A landscape with many valleys, sampled at points; each row gives a point and its height.
From any point a ball rolls to the lowest of the 2 points nearest to it. It stops when none of these is lower. Distance is the straight distance between rows; heights are no part of it.
<569> (h 344): [  9  20 -22 -17   0 -30  39  53   9 -20 -21  -2  32  14  22 -32 -22  -8
  16  60  -5 -13  -5]
<558> (h 485): [ 19 -29   7  19  18 -11   9 -33   4 -17   8  -3 -32 -45  30  10  46  -3
  32 -32  40 -10  21]
<205> (h 200): [-13  26  33  -3  30  14 -60 -44  11 -15  33 -58  -3  24 -24 -39  -9 -13
  15  60   8  13   7]
<227> (h 134): [-33  38   6  -1  33  -6 -64  -8  24  -3  61 -62  17  19   6 -14 -15 -17
  16  67  11   8   4]
<800> (h 300): [ 33 -65  -3  38 -14 -19  39 -41  -3 -38 -28   6 -13 -37  -2  54  45  20
  13 -55  26  29  40]
<778> (h 542): [-20  14 -56   2   4  -3  25  49 -14  35 -15  34  18   6  14  27  12  20
   8 -23   0   0 -39]
<160> (h 284): [ 19 -54 -20  32   9  -4  -5 -15  10 -41 -20  24 -23  11 -10  54  38  54
 -47 -69  53  -7  24]
<242> (h 367): [ -3  -3  55 -12  -4   9 -20 -69  -6 -21   4 -27 -18  13 -23 -21  -1 -10
  -2  -4  30  -8  23]
<94> (h 756): [-20  14 -29  35  26 -41 -21  13  19  18  56 -46  19   3  60  17   3  -9
 -12  15  36   9  11]
<170> (h 216): [ 21  25   3 -37 -16  -7  34  10 -32   9 -37  13  21   7  -8 -17 -15 -13
  20  19 -15 -15  -8]
<108> (h 913): [ 16  -9  56 -23 -36   5  23 -52   2  25 -35 -17 -20 -26 -14  12  -4 -16
 -12 -22 -13 -12  17]
<805> (h 360): [ 41 -44 -18  62  16 -32  14 -49  -7 -66   4 -15  -7  11  -1  34  42  35
 -10 -16  49  35  58]
<863> (h 494): [-33  31  74 -19  -9  42 -69  19  35   6  -7   4 -13   6 -30 -39   2 -40
  -2 -13  24  13  -1]
<386> (h 291): [ 20  14  28 -19  -6   2   0 -53 -31   5  -3 -21   4  10  -9 -21  -1 -12
  23  13  24  -5  12]
<623> (h 386): [-19   0 -50  -8   0 -21  68  84  15 -26 -19  21  38  17  14 -13 -21  15
   7  33 -20 -17 -18]
<410> (h 593): [-10  -8 -67  33  14  -1  19  32 -20  41 -24  25  25  17   4  46  31  26
  -8 -53  11  26 -16]
<751> (h 759): [ 12 -55  -2  -6 -41  15  35 -83 -40 -29   0  12 -22  -6 -32  27   9  38
  11 -64   3   3  17]
<540> (h 688): [  5  -3 -13  -5 -32  -5  41 -21 -22  34 -64  -7  25  16 -22  36  -8  12
 -10 -31 -14  18  -9]
<450> (h 276): [ 20  18   9 -56 -29  16  35  -6 -41  27 -42  24   6  -3 -32   1 -20  -2
  18 -18 -36 -17 -10]
<198> (h 302): [  2  33  -2 -33   7 -28 -14  52  27 -24   7 -20  29  10  12 -47 -35 -27
  24  85  -1 -18   6]
<705> (h 724): [-32   3 -14  20  18 -26 -24  28  44  37  28 -18  -4 -13  62  16   7 -10
 -24 -12  36  -9  -5]
<746> (h 580): [-33  22 -13  11   5 -27 -31  35  22  12  11 -21  26  11  32 -19 -25 -17
 -13  41   3  -6 -26]
<214> (h 403): [ 31 -23  15 -43 -17  33  24 -38 -33  27 -16  30 -32 -37 -23  13  13   4
  23 -60 -25 -18   6]
<554> (h 656): [  3  28  30 -27   6  12 -40  93  32 -38   8  32  14  -7 -15 -64 -51 -41
  -6  58 -50 -24   8]
<674> (h 210): [  4  43 -31 -16   0 -34  -2  58  30 -22  77 -38  20  23  38  -6 -36   9
  24 105 -19  -3   0]
<429> (h 622): [-11  28  19 -16   9   2 -27  52  19  -4  -2  15   4  -7   2 -56 -35 -32
 -10  48 -46 -17 -21]
<438> (h 365): [ 19   4 -55  55  26 -26  36   1 -16  10  22  -4   4  -9  34   7  32   7
  26  43 -11  51   4]
<409> (h 228): [ 30 -47 -30  74  25 -20  11 -18  -7 -25  -6 -10  11   3  13  33  48  24
 -30 -43  40  28  44]
<663> (h 178): [-13  49 -11 -12  16 -20 -44  28  25  -6  75 -49  15  16  22 -16 -32 -13
  21  90 -19  -2  -8]
<104> (h 217): [ 10 -42 -45  67  28 -11   7  15   8  12  -8   1   7  -7  28  39  48  22
 -35 -56  24  24  17]
<18> (h 493): [ -6 -11 -10  29   1   8   2 -45 -31   3 -14  -5  11  23 -10  -1   3  15
 -14 -17  11   6 -22]
<495> (h 230): [ 27  34   4 -19   5 -15   5 -15 -24   7  -8 -23  15  12   7 -29  -9 -17
  31  49  11  -2   2]
<52> (h 414): [-26   7 -20 -38 -19  18  -2  76  31  20 -55  37  12  27 -27   1 -24   7
 -12  16 -21 -15 -55]
<457> (h 681): [ -6 -21  59 -41 -42  59  -3 -37  11  27 -26  22 -49   0 -51  15  -1   5
 -30 -43 -14   4  -8]
<286> (h 193): [ 32 -73 -22  32  -7  -4  23 -15   8 -34 -38  20 -17 -13 -21  75  47  48
 -23 -84  29  23  34]
<710> (h 468): [ 25 -36   4  28   2 -30   4 -78  -4 -75   0 -21 -21  22 -12  25  11  38
 -21 -11  47  11  53]
<107> (h 603): [-59  40  10 -20 -23 -18 -77  74  45   6  42  -6  34  10  14  -6 -34 -42
   3  31  14  -9 -16]
<295> (h 796): [ 13 -34  26 -12 -35  24  16 -99 -44 -27  16  -4 -23  13 -33 -13 -10  21
  -4 -21  -3   0  15]
<464> (h 616): [-14   8  44 -22 -30  45 -23   1   8  22 -45  20 -12  10 -44 -25 -22 -17
 -22  -6 -41  10 -36]
<732> (h 898): [ -7  23 -11 -37  12  20  15  63 -19 -10  -9  50  10   1 -22 -30 -30   4
   5  16 -57 -42 -32]
<375> (h 369): [ 23 -25 -13  -4   1  10  35 -25 -25  15 -21  19 -24 -44   0  17  33   3
  35 -51 -15   0  -4]
<621> (h 782): [  1   2 -28  47  45 -31 -15 -22  18  -9  50 -55   7  10  42  22  31   9
   5  21  54  24  40]
<252> (h 861): [ 34  23  53 -39   1  31 -20   8 -33   5 -18  34  -2  -9 -39 -50 -48 -31
 -11  15 -61  -3  12]
<496> (h 271): [-50  13  41  16  23  14 -67 -23  21 -22  28 -33  -2  14 -15 -33  -6 -20
 -11  18  23   2  -1]
<340> (h 304): [ -7 -19 -55  64  21 -29  13  34  15  33  20   0  15 -18  58  35  30   8
 -25 -29  10  28   3]
<406> (h 886): [ 24 -26  36   2 -45 -15  43 -72  -3   4 -23 -33  -6 -26  -6  41   6   3
  -7 -28  14   0  41]
<235> (h 632): [ -4 -16 -64   9   8   9  39  13 -11  41 -49  22  -8   2 -23  55  28  28
  17 -69 -14  33 -14]
<557> (h 357): [ -9   7 -22 -43  -5  13  30  39  10  35 -63  27  -8   7 -19  10  -9   7
  -3  -8 -34  -8 -39]
<87> (h 630): [-18  18  27  -9  15  20 -32   9   2  26  24  18 -24 -21  14 -22   8 -18
  -3 -10   2 -30 -21]
<893> (h 447): [ 12 -29 -25  55  13  -1  22 -64 -31 -18   1 -13   1  13  -2  14  21  28
  -7 -11   6  26   0]
<297> (h 396): [ 42 -43  -7  41   6 -21  36 -43 -12 -20  -4  -7 -16 -42  16  26  54  -2
  42 -16  23  38  35]
<380> (h 662): [  1  -4 -42  -4  -6  -2  58 -10 -21  31 -59   8   0  -5 -24  36   6  12
  17 -47 -43  22 -12]
<475> (h 875): [ 27  20  29 -45   1  24  -5  53 -22 -25 -25  47  19   8 -41 -51 -49 -20
   0  35 -59 -30  -2]
<606> (h 850): [ 26 -12  18  15   0 -28  23 -58   5   3 -27 -50  -3  -4  15  15  16 -13
   5   0  32  13  39]
<72> (h 581): [ -8  24  42 -24 -11  32 -33  44  23  12 -34  30 -10  -5 -25 -47 -25 -32
 -19  17 -48   3 -28]
<544> (h 568): [  0   0  14  -1  24   3 -15 -12  -2   9  36   9 -29 -42  32  -7  29  -9
  19 -21  22 -33   0]
<709> (h 440): [-28   7  80 -20  -4  29 -46 -35  25 -22  -1  -9 -27   9 -37 -32   1 -24
 -11 -25  33   1  24]
<64> (h 384): [-13 -31  -2  37  19  -3 -21 -23  15 -16  -1   2 -19   8  13  26  26  28
 -38 -43  49 -18   2]
<836> (h 847): [ 29  15  72 -29  -5  41 -32 -44 -34  -3  10   4 -16   0 -43 -56 -34 -28
  -8   5 -38   8  27]
<887> (h 381): [-10   6 -56  40  15 -38  29  30   2  21  17   3  16 -16  57  11   8   1
  -4  12 -10  22 -13]
<624> (h 815): [ 12  -9   1  27  34 -31  -6 -45  14 -16   0 -55   3  12  19  15  29  -1
   2   2  68  12  52]
<211> (h 239): [-18  25 -41  -1 -19 -46   1  75  29 -30  51 -22  54  31  37  -5 -45  -1
   8  80   5  -9 -10]
<30> (h 229): [ 43  13 -20   7  29  -2  21 -20 -36   5  34   1 -17 -31  24 -18  22  -1
  42  29 -20   5   3]
<142> (h 480): [-36  12 -51  -2  -7  -5   0  73  15  27 -20  26  31  28  10  18 -18  19
 -22   4  -6  -9 -53]
<476> (h 402): [ 17  -3 -36  61  26  -9  13 -40 -18  -1  28 -27   1   9  22   5  23  21
   8  33   2  33  -6]
<752> (h 339): [ 25   0  31 -65 -28  41  20 -19 -28  45 -29  32 -27 -23 -45   8 -16  -3
   1 -45 -49 -17   4]
<895> (h 704): [ -2 -35  21 -45 -42  47  22 -42   6  41 -34  13 -47  -7 -53  55   2  28
 -19 -58 -15   3  -8]
<341> (h 430): [-11  12 -36 -14  -1 -12  47  88   5 -45  43  18  38  13  23 -15 -32  14
  13  56 -30 -38 -19]
<458> (h 650): [-19 -11  41 -10 -20  39 -17 -25   9  24 -34  12 -21  14 -33  -4   0  -2
 -28 -29  -2   0 -29]
<376> (h 825): [ 24 -16  64 -32 -41  34   2 -80 -38  -7  16  -6 -20  -3 -40 -26 -28  -4
 -10 -14 -25  -4  33]
<209> (h 308): [ 11  37 -12  -6  24  -5   3  20 -28   8  44   9   1 -18  32 -22  -7  -5
  22  38 -21 -24 -15]
<179> (h 442): [-16 -19  27  18  18  -6 -20 -56  14 -35   2 -16 -23  11  -4  -5  13   6
 -18 -15  45 -14  17]
<73> (h 297): [ 20  -3 -36  20  17  -4  35 -10 -36   9  10  19  -7 -39  22   7  36   1
  43 -14 -13  12  -7]
<649> (h 679): [-43  18  21  -5  16  -3 -43  25  37  30  41  -8 -20 -24  41  -9   0 -26
 -12   1   8 -23 -12]
<453> (h 571): [-49  35  20 -20 -24  14 -61  83  43  26  28  24   5   5   9 -12 -21 -28
 -15  19  -6 -11 -41]
<783> (h 539): [-17   8 -22  30   8 -11 -11   2 -10  17  -9 -10  29  21  17  -3  -3   2
 -16   7  16   3 -26]
<95> (h 532): [-39  45  46 -15 -14  35 -77  55  22  10  22  23   2   2 -16 -38 -10 -40
   0   9  -2   1 -24]
<305> (h 268): [-15  11 -21 -16 -19 -28 -13  80  38 -50  22  -9  54  25   8 -33 -42 -14
  17  87   3 -31  -8]
<669> (h 391): [ -9  33 -24 -19   4 -18  19  72  -6  -2  47  24  14 -13  43 -10 -21  -4
  10  32 -26 -37 -21]
<519> (h 729): [ -1 -46  -9 -12 -29  27  27 -54 -17  11 -29  16 -23   3 -38  48  16  40
  -3 -79   3   2  -6]

Call two points neighbours if one is among the 2 nearest of the other. Go from one point of each pair to the other, from neighbour to neighbour, staying as low as possible. Name the highest point that can't be avoided.
<30> and <227> | <341>
<286> and <170> | <179>
<438> and <170> | <710>
<170> and <30> | <214>
<104> and <438> | <887>

Where does a ball stop that starts at each point below?
<376> | <72>
<623> | <227>
<406> | <286>
<380> | <170>
<649> | <286>
<746> | <438>
<453> | <170>
